The views of a scene show one set of named points, each view turned or mirrored, and shifted as a whole, with a little noise and some points left out.
In the rows, zero is written as 128.

Scene 1
View 1
(45): [149 125 159  84 144 153 130 138 123  89 132 119 128 113 109 164 132  61
 139 132 123 112 142 158 187 145 146 161 114 105 175 198  82  99 192  88
 142 161 130 103 150 141 120 123 154 124 152 142 153 103 101 101  97 193
  92  90 149 163 103 149  99 156 129 155 137 171 138 159 122 177 114]
(150): [139  94 192 122 119 164 159 134  82  95 135 153 110 119 100 159 111 106
 169 147 120 120 109 167 149 208 166 160  92 103 154 175  91 139 147 130
 136 152 164 100 103 164 124 110 134 104 114 174 142 151 112 126 115 150
 157 166 107 132 157 129  60 135  98 112 160 163 218 172 133 145 106]
(131): [122 103 204 140 122 186 155 120  89 119 145 151 125 104  94 153 122 116
 176 164 105 115 114 167 134 235 132 168  98 110 134 169 104 147 122 142
 137 148 161 105 112 163 141  97 131 111 109 169 135 183 123 134 131 148
 160 167 113 119 158 125  55 130 100 120 149 159 241 169 123 146  88]
(92): [138  89 185 143 125 176 155 133 109 117 140 146 123 119 103 152 128 102
 177 150 108 110 126 162 143 230 147 168  95  93 140 170  98 132 124 140
 135 157 164  90 114 154 122  96 134 103 118 170 145 159 115 115 107 171
 162 159 118 129 149 132  53 132 101 115 143 156 217 187 125 167  97]
(187): [157  89 133 105 144 143 140 144 136  99 123 123 122 141 117 147 133  65
 143 117 122 118 133 144 180 144 166 152  94  81 171 187  73  87 180  86
 138 157 138  91 143 125  96 123 142 108 156 141 166  84  88  77  79 207
 114  99 144 171 108 154  83 136 131 140 127 170 115 182 118 190 138]
(69): [124 120 159  86 152 159 136 114 102 106 131 125 137 115  96 146 126  84
 132 146 123 133 115 147 172 116 129 145  96 117 166 192  80 109 184  82
 146 139 117 132 152 134 130 133 133 130 145 127 153 111  92 105 124 174
  88  83 144 166 112 149  94 128 147 163 140 175 132 146 105 147 127]
(171): [120 115 157  63 146 143 146 107  61  80 120 139 119 124  85 141 102 101
 121 143 144 155  79 147 173  75 154 123  80 132 185 192  68 118 213  72
 145 125 113 151 137 151 123 154 121 132 138 128 153  97  85 118 133 138
  92  93 122 179 126 144  98 118 147 161 174 181 127 127 105 110 153]
(88): [127  96 166 127 140 170 148 120 109 121 138 135 133 122 101 139 126 100
 156 148 111 123 115 149 150 177 133 154  85 101 147 175  89 122 143 111
 140 144 140 113 133 136 122 113 128 113 130 145 148 137 105 103 116 175
 133 125 134 147 136 141  64 121 126 138 135 164 172 170 108 155 117]
(5): [159 101 182 111 117 155 151 151 108  85 133 139 109 120 111 172 120  82
 166 135 119 104 130 168 165 211 173 169 110  93 165 183  90 118 156 122
 137 166 163  79 114 161 117 106 149 104 128 177 148 135 111 116  94 173
 147 153 120 139 139 131  71 156  95 116 152 163 203 181 143 175 102]
(41): [148  78 114 124 159 147 139 137 152 123 125 118 134 149 119 131 144  68
 147 120 114 119 133 130 173 141 149 143  81  73 155 179  73  83 161  84
 138 148 131  96 152 104  86 121 133 104 163 130 174  83  84  61  78 221
 113  84 154 175 106 161  71 122 144 144 106 168  97 191  99 201 146]
(56): [141  79 162 128 131 157 156 134 106 107 132 142 117 134 105 146 124  98
 161 137 118 123 113 152 153 186 161 152  86  88 153 172  83 121 146 118
 136 149 153  97 120 143 109 111 129 101 131 158 157 129  99 104 101 172
 150 141 117 147 139 141  59 124 115 119 145 161 175 180 118 165 123]
(91): [132  73 158 139 138 160 159 124 104 121 134 143 122 137 103 135 124 107
 164 143 116 130 105 144 141 184 152 147  77  92 147 165  86 125 135 118
 137 139 151 108 118 134 107 111 119 105 126 153 154 131 101 102 109 168
 152 141 120 148 145 140  55 108 120 117 141 162 174 183 111 155 130]
View 2
(92): [119 105 194 142 102 152  80 140 132 147 153 193 184 120 171 111 120 101
 121 137  90 115 158 143 102  89 118  82 111 108  99 165  82  90 125 124
 110 117 148  87 120 140 143  98  92 110 139 159 126 185 117 102 116 133
  75 122 161  99 115 148 134 102 130 174 109  69 144 148 172 114 186]
(91): [135 109 185 136 102 141  86 127 134 134 134 158 162 134 157 101 114 125
 124 131  98 121 159 135 113 110 119 100 119 124 114 146 107  71 152 128
  85 114 128  99  99 146 140 113 116 105 142 158 126 178 122  98 129 116
  81 115 151 112 123 124 121 123 129 170 139 117 127 136 162 110 175]
(150): [145  96 194 163 106 134  79 137 141 146 150 188 193 131 161 108 126 111
 119 138  86 134 178 157 119  83 110  90 101 115  89 144  99  80 137 139
 107 117 135  77 134 138 142  96  93 108 146 154 138 185 113  84 102 140
  83 126 165 117 143 152 121 106 118 175 124  68 145 152 176 108 177]
(41): [166 166 141  96  70 154  99 113 146 143  98 163 149 129 133 117 105 136
 126 149  78 133 125 122 111 116 159 116 155 129 168 129  97  72 164  85
  75 132 124 141  75 149 104 117 175  71 108 176 123 170 125 123 192  94
  71 153 131 133  86  95 125 121 157 161 202 168  99 143 140 117 172]
(45): [201 174 125 128  97 131  93 117 147 150 108 183 185 139 130 127 127 132
 129 162  64 177 131 156 129  83 162 109 157 134 159 119  85  87 137  92
 110 141 124 124 128 137  94  91 162  70 104 173 150 172 108 116 147 124
  80 182 162 160 110 121 115  99 143 165 193 112 103 174 145 124 148]
(5): [162 119 180 151  75 147  80 137 154 157 138 213 197 125 156 115 127 107
 120 147  69 139 170 159 114  66 131  90 107 106 104 140  80  94 135 116
 110 126 138  90 134 138 119  92 105  89 125 163 136 186 108  92 130 137
  78 150 161 122 126 154 130  92 131 168 145  64 145 166 176 109 188]
(88): [143 129 164 133 121 137  90 125 125 134 133 160 168 134 157 113 117 121
 124 140  94 137 141 140 118 110 129  99 140 129 126 149  95  76 131 121
 100 120 136 103 111 139 135 102 128 106 135 161 136 175 120 111 119 121
  79 129 161 121 115 121 116 116 133 174 136 110 115 148 154 122 158]
(171): [216 150 130 155 153  87  93 100 131 124 104 112 168 172 119 110 133 164
 130 146  91 196 155 162 163 120 135 126 144 172 146  95 136  50 170 136
  89 123  90 105 141 146 120 107 163  92 143 155 165 167 110  88  94 123
 102 148 174 183 162 105  75 134 116 176 190 134  93 158 138 124 109]
(56): [147 116 181 137  91 142  83 130 141 143 134 176 171 133 152 107 116 120
 122 138  88 129 163 139 114  99 126  98 115 116 111 141  99  77 150 125
  90 119 131  99 108 145 133 105 117  98 137 158 130 179 117  96 133 119
  80 127 154 117 125 130 124 115 130 168 148 104 133 145 163 109 178]
(187): [185 162 142 115  67 146  96 115 154 151 103 178 167 132 128 116 117 133
 126 152  69 147 138 139 119  96 157 113 140 129 156 122  94  80 159  92
  83 135 119 130  98 146 100 109 166  69 110 172 134 176 117 112 177 106
  74 163 140 146 104 113 126 108 148 160 202 139 109 157 150 114 171]
(69): [186 162 123 128 141 114  96 112 123 130 112 136 168 150 134 119 125 145
 131 152  86 179 125 146 141 114 147 111 164 152 157 123 104  70 139 113
 101 130 117 118 124 139 114 101 163  94 123 163 154 169 114 118 118 119
  88 153 167 161 120 105  98 121 132 176 171 130  92 162 134 135 126]
(131): [114  94 196 159 134 136  78 144 121 138 165 183 186 126 179 111 123 101
 123 134 100 124 161 149 111  90 107  81 117 111  87 171  83  87 109 140
 121 111 151  71 134 133 154  91  82 127 148 151 135 184 117  99  84 144
  81 114 174 100 128 152 121 105 119 183  86  50 142 148 170 122 170]
View 3
(131): [121  70 171  98 120 168 120  99 180 150 133 178 160 140 115 140  89 142
 106 176 154 156 154 135 104 131  99 107 115 114 136 181  87 107  94 154
 121 225 120  70 157 186 100 126 142 113 141 143  67 169 138  66 132 132
 129 110 139 136 167 150 132 131 140 137  95 184 116 105 144 140 155]
(92): [114  73 164  96 126 174 130  94 167 129 116 172 141 139 116 141 103 122
  96 176 148 165 158 132  98 126  99 133 111 131 145 174  99 108 101 158
 119 207 107  82 156 170 104 115 113 103 135 157  62 172 124  75 129 117
 135 115 144 141 181 140 135 122 121 129  95 167 103  96 127 128 156]
(91): [122  87 160 101 125 163 126 118 151 103 103 129 139 137 105 124  98 111
  95 169 160 157 138 124  92 100 105 141  96 144 131 161 113  91  93 163
 123 167  91 110 146 163 112 119 115 118 118 146  80 159 129  81 126 100
 148 114 135 121 188 133 150 131 121 117 102 125 113 106 137 135 126]
(45): [ 85  88 120 115 150 112 113 119 117 123 131 158 168 157 118 127 166  79
 130 134 127 150 163 123  84 102  79 180 105 134 118 109 166  67 135 132
 146 125  82 128 135 148 127 142  56 124 154 138  89 131 139 131 120  99
 148 134 104  93 170 129 112 100  90 146  80 124  95 122 140  97 127]
(41): [109  89 123 115 157 136 130 123 110  75  85 119 124 140 110 120 143  54
 101 148 134 178 139 105  87  66  95 195  94 167 122 107 173  75  97 156
 136 104  79 153 118 123 133 120  45 105 114 160  88 136 124 127 104  64
 157 134 108 114 186 118 147 114  80 119 101  86  95 101 120  90 122]
(69): [106  95 128 122 139 103  99 145 125 127 139 131 189 156 107 110 141  97
 143 133 146 144 143 115  92  86  78 156  97 124  92 104 165  56 110 134
 148 111  86 138 125 161 130 157  84 146 146 116 106 118 159 128 114  99
 151 126  87  80 161 135 124 124 110 138  92 104 123 131 169 118 103]
(5): [ 83  82 148  93 128 154 130  95 147 128 116 173 149 149 119 142 141 105
  94 164 140 146 171 143  79 136  96 156 106 136 155 167 115  94 143 145
 127 185  87  88 166 169 112 116  92 110 150 149  65 173 121  86 144 120
 140 123 145 114 193 128 115  95 104 138  76 162  86 112 122 126 142]
(187): [ 92  92 124 108 148 131 128 120 112  90  98 131 140 147 114 125 157  67
 106 144 136 162 150 118  79  89  91 190  93 158 129 118 165  71 126 145
 138 110  70 140 134 137 130 123  49 112 132 151  86 143 123 122 120  76
 155 132 118 102 190 118 133 102  80 126  89 101  89 112 126 101 119]
(150): [100  84 166  91 115 164 123 101 161 131 122 159 157 144 112 132 110 130
  96 168 159 140 161 144  86 134 104 130 102 127 143 185  97  96 124 152
 123 195  94  83 172 185 104 121 126 121 143 140  69 176 131  67 148 126
 142 112 147 116 191 135 127 118 126 131  86 163 104 118 140 149 135]
(56): [109  85 155  98 127 159 128 111 147 106 104 141 142 142 111 126 114 110
  94 164 155 153 150 129  87 109  99 148  98 143 138 162 120  91 109 157
 126 167  86 106 150 162 115 118 103 114 129 148  78 162 126  84 131 104
 148 118 137 119 193 130 140 118 110 124  93 132 102 107 134 134 128]
View 4
(45): [139  99  87 120 150 170 133 129 114 124 129 112 174 113  99 115  56 122
 138 117 120 113 173 108 160 147 155 178 114  88 137 160 181 195 110  75
  66 160 129 160 155 111 123  66  73 137 125 158 103 104 139 158 145 104
 186 156 155 123 139  93 124 146 105  67  98 145 110 117 155 140 159]
(150): [139 113 123 120 111 149  97 112 115 152 106 105 130 122  95 132  89 131
 103 156 161 150 145  97 121  97 132 214  75  77  82 170 124 157  98  92
  53 107 124 122 144 147 120  88  78  89 166 138 124 132 124 164 174  70
 118 164 122  98 136 145 113  87 183  90  79 117  94 145 163 141 126]
(131): [154 133 142 121 107 139 110 100 129 150  92 104 136 140 118 110  95 133
 116 165 164 157 130  92 110  92 123 215  62  75  89 173 110 128  70 101
  70  91 129 121 136 140 119  96  75  93 165 133 137 130  89 150 187  68
  88 167 135 120 146 146 121  92 191 113  62 124  87 153 159 128 119]
(171): [130 120  77 163 150 188 130 149  67 120 147 169 133 126 107 174  87 183
 118 154  94 137 136 129 143 101 117 186 127 113  85 104 159 204 156  80
  80 139 126 169 125 113 128  80  78 128 128 125 127 117 164 133 170 101
 197 155 117 123 153  77 146 125 106  72 126 131 121  84 137 146 165]
(69): [138 118  87 142 153 177 141 136 101 118 136 141 167 131 116 131  78 152
 144 137 102 120 144 119 153 126 126 179 117 101 116 127 173 190 125  82
  86 148 131 165 138 109 126  79  75 140 118 137 122 108 135 135 155 108
 185 151 149 138 152  79 138 150 102  81 109 141 114 100 140 141 156]
(92): [140 119 134 109 110 139 105 102 142 152 104  86 154 134 106 100  92 115
 116 149 168 138 143  92 127 110 122 216  71  66  92 178 129 144  84  93
  58 110 127 113 148 150 118  91  78 100 154 142 128 124 101 160 170  76
 111 154 147 105 138 153 110 108 187 104  75 116  91 165 156 138 114]
(91): [123 119 121 130 119 151 108 117 131 149 131 103 159 142 108 117 109 133
 116 155 150 124 129 107 142 110  98 220  98  75  72 147 143 168 129  91
  67 125 125 118 144 152 122  94  79 108 135 132 135 122 124 145 165  93
 147 138 145 101 140 139 119 122 168 104 102 108 105 152 137 152 114]
(5): [137  98 113 103 119 150  99 112 125 149 109  88 147 110  88 122  70 109
 107 134 162 137 169  95 138 121 153 210  80  68 109 183 143 173  94  84
  42 128 124 124 155 142 119  75  78  97 159 158 108 125 130 179 157  74
 135 167 134  94 126 144 107  98 167  78  76 122  95 151 169 139 134]
(187): [119  95  89 119 143 164 118 130 128 134 145  96 188 118  91 114  77 109
 130 117 128  94 167 108 176 152 129 198 125  80 116 148 191 210 144  71
  57 171 124 138 161 137 124  74  76 134 111 158 107 105 154 159 130 114
 208 133 160  99 133 114 116 153 119  73 118 120 113 138 141 159 139]
(56): [125 113 116 124 121 152 104 116 127 149 127  98 157 131 100 120  95 123
 111 145 152 124 144 101 145 117 114 216  96  76  85 156 147 174 120  86
  57 130 125 119 150 147 119  87  78 107 139 142 127 121 130 156 161  90
 151 143 142  97 134 139 115 119 165  95  98 111 104 149 146 151 121]
(88): [134 122 116 130 128 156 122 117 128 138 123 113 163 139 115 108  95 133
 131 148 137 127 135 106 142 117 111 202  95  84  96 148 150 165 111  89
  75 127 128 134 143 135 121  91  77 120 132 135 133 115 113 142 163  95
 148 145 151 120 147 122 127 134 150 101  94 125 104 140 143 142 126]
View 5
(56): [143 122 133 148  99 114 166 119 117 107 108 108 141  81  71 121 122 111
 144 123 120 146 113 204 122 179 108 119  91 127  72 128 149 161 135 131
 155 150 133  99 123 103 119 148 138 110 131  65 119 147  95 121 132 151
 119 150 118 124 127 181 148 153 123 135 140 179 147  99 139 126 146]
(131): [116 123 162 132  88 100 132 133 112 133 106 102 140  68  37 104 119 101
 134 124 113 113 122 205  81 186 112  91  88 144  64 123 148 154 119 166
 142 118 109  91 106  99 119  97 114 129 104 100 117 141  88 130 152 169
  89 137 131 131 145 195 181 187 154 153 147 143 162  78 118  87 107]
(88): [140 122 132 130 111 125 137 122 129 105 114 104 149  80  68 119 120 122
 137 123 134 140 114 184 125 173 111 122 102 124  96 139 135 143 141 132
 154 167 132  93 113 106 122 146 141 119 115  79 125 156  95 124 130 146
 116 154 123 133 144 177 149 153 117 129 132 160 157 105 135 125 126]
(91): [158 122 138 146 106 117 161 132 124 111 106 113 148  84  71 119 126 113
 142 129 122 143 112 196 126 175 110 117  86 126  80 135 143 154 137 121
 156 156 124  85 116 109 110 146 139 120 130  66 121 143 100 122 134 146
 109 150 111 125 128 179 147 165 117 136 144 164 143  88 143 134 147]
(5): [105 118 130 151  77  97 172  98  98 105 116 100 127  69  63 120 115 105
 144 112 114 147 115 217  96 189  95 112 106 130  52 111 155 170 129 159
 153 129 139 129 126  91 134 146 132  90 131  76 118 152  87 123 132 174
 123 147 134 115 131 176 152 141 147 140 130 193 163 117 128  93 137]
(150): [120 120 143 153  78  92 167 120 103 124 105 105 127  70  51 111 118  98
 134 123 110 143 116 208  87 184  99 107  90 145  59 111 143 158 116 153
 148 123 111 107 121  85 119 132 121 108 132  83 118 141  92 122 144 163
 105 138 122 129 134 176 166 173 142 147 151 163 151  86 136  92 132]
(171): [141 120  86 144 107 131 153 116 117  99 114 102 114  92  95 123 121 122
 115 120 168 206  98 136 137 147  85 178 127 160 132 127  73  94 125  93
 159 188  93 111 130  51 120 216 150 104 137  84 140 170 107 103 126  89
 139 141 109 167 170  98 124 163  89  87 143 138 151 116 172 106 123]
(187): [140 116  97 142 116 137 170  92 123  72 123 102 144  87 104 136 119 130
 153 113 144 173 105 191 155 175 102 149 121 106  93 139 140 155 159 111
 164 193 169 124 133 104 135 199 164  86 135  51 128 169  96 120 107 145
 154 169 121 116 129 159 118 106 106 108 115 206 157 147 144 141 156]
(45): [108 112  92 124 108 133 143  83 116  78 132  96 132  80  90 130 111 130
 140 105 160 171 112 175 131 171  96 150 142 117 103 130 125 139 150 131
 157 188 155 139 131  91 149 192 157  88 114  77 127 178  91 125 111 145
 150 161 138 126 155 148 128 108 119  99 105 184 177 161 136 112 122]
(69): [133 118  95 120 118 143 127 107 129  88 126  99 134  88  88 125 115 133
 127 116 170 175 106 152 143 159 102 159 132 132 127 142 103 114 146 113
 157 195 128 113 123  85 135 191 155 107 114  85 133 173  99 120 118 118
 138 157 127 148 167 137 131 136 102  95 118 151 166 135 148 120 110]
(92): [125 121 152 139  90 104 150 120 114 118 110 105 146  71  48 112 120 105
 145 120 111 118 120 217  95 188 112  94  88 127  58 126 160 170 129 160
 150 130 133  97 114 110 122 116 125 118 112  81 116 140  86 130 142 175
 103 146 126 119 128 203 166 162 145 153 138 170 157  92 120 108 127]
(41): [166 115 101 135 133 154 158  99 141  68 126 106 160  95 107 136 122 137
 157 119 147 159 107 187 176 172 113 147 113  90 105 154 148 157 175  98
 167 213 180 104 129 127 128 196 174 100 127  42 125 170 101 121  99 138
 150 177 118 112 124 175 113 102  94 106 110 204 150 146 144 172 162]
View 6
(187): [173 156 133  85 143 172 111  77 128 134 105 108 167 147 112  85 160 114
 118  91 132 156  90 148 160 155 123 112 167 113 123 105 114 146 140 177
 131 149  98 166 109  82 171 113 158 111 113 138 151 114 174 132 134 103
 152 115 124 147 125 168 148 112 151 154 118 134 135 162  92  53 167]
(56): [173 150 118  88 123 145 100  86 106 148 167 105 145 132 106 118 185  80
 134 123 115 117  94 140 168 159 149 114 126 107 130  83 125 176 111 175
 113 143 117 152 103 121 191 137 137 107 110 127 161 112 168 154 133  80
 127  83 170 148 130 137 143 108 119 135 111 131 169 137 100  87 145]
(171): [144 165 154  67 135 113  98 122 101 127  86 108 108 157 122 104 136 166
  85  58 151 113 124 110 139 147  94 148 129 112 161  79 111  91 131 155
 126 142 122 144 119 176 160 104 202 133  70 167 193 101 181 189 117  95
 155 109 173 117 143 131 131 121 115 138 136 103 113 121  82  78 142]
(92): [167 143 112 100 127 147  96  84  77 158 205 110 141 119 110 147 195  43
 156 140  87  98 103 152 170 151 161  99 126 119 123  85 128 200  95 170
 109 135 125 153 101 124 192 154 105 103 114 119 169 115 164 151 137  61
 121  83 179 156 126 130 154 100 112 123 101 141 193 118 115 105 141]
(41): [177 153 137  98 135 183 123  63 149 122  96  97 173 154 109  76 147 122
 126  96 138 169  85 148 158 159 123 122 173 113 126 116 114 140 152 196
 126 150  92 151 104  66 161  98 152  95 123 124 139 105 174 112 134 119
 160 115 108 145 131 170 132 127 171 170 131 158 122 158  80  49 160]
(150): [163 150 115  80 124 133  88  96  77 165 194 115 132 125 111 139 201  65
 136 125  98  91 109 144 170 151 154 103 112 108 130  75 126 187  92 156
 114 139 129 160 108 148 201 157 131 116 100 136 175 121 166 176 136  59
 118  77 194 152 126 125 156  96  95 115 101 115 188 126 117 102 144]
(45): [147 158 148  88 156 164 101  93  89 130 104 120 150 148 129 102 148 110
 121  74 108 133 117 156 139 141 104 102 178 127 125 105 107 129 129 157
 134 141 108 173 118 106 155 117 152 124  98 157 177 120 175 138 137  76
 161 136 130 141 118 170 169  99 144 141 110 125 135 143 101  63 166]
(5): [165 150 118  79 137 153  87  89  80 164 172 124 150 125 113 122 203  61
 134 120  95 114 104 161 167 147 144  90 142 111 117  88 118 189  98 155
 123 139 118 182 109 115 198 158 130 122 109 141 167 132 166 159 143  60
 125  94 172 161 115 150 169  88 110 116  91 109 184 150 123  82 166]
(131): [153 143 113  97 127 124  88 100  54 156 216 111 122 113 115 167 189  39
 160 140  79  74 117 144 162 147 156 101 112 126 132  78 131 195  85 162
 103 129 137 147 104 153 190 158 102 105 101 121 185 116 163 164 133  45
 116  81 200 148 131 117 154  97  98 116 100 140 202  92 115 123 130]
(91): [175 147 118  94 118 140 104  84 111 144 171  99 139 130 104 126 175  85
 136 128 120 113  95 134 169 160 151 124 118 109 136  81 127 175 113 185
 105 142 119 137  99 130 192 131 135 100 111 116 162 107 168 154 130  88
 126  76 175 145 138 123 129 118 120 139 120 142 164 120  95  93 136]
(88): [159 148 128 101 134 140 103  91  92 134 161 102 134 134 115 131 159  85
 139 115 106 107 110 137 154 151 135 118 136 123 134  90 124 160 116 178
 112 137 117 140 106 130 171 124 130 103 103 125 175 108 171 147 131  78
 137  99 161 139 134 133 142 116 128 140 119 146 160 112  96  97 135]
(69): [144 157 151  91 148 141 103 103  93 118 103 108 128 149 126 115 128 129
 116  72 121 123 126 132 138 141 102 130 157 128 143  98 109 111 135 163
 125 140 115 142 115 135 146 106 163 118  89 149 185 103 177 151 125  85
 159 128 146 124 136 147 142 118 138 149 129 135 123 115  84  80 144]

In a view up to two points have been moved. Name them for each view, in the order of its rows, or write -.
view 1 | -
view 2 | (45)
view 3 | (69)
view 4 | (171)
view 5 | -
view 6 | (41)
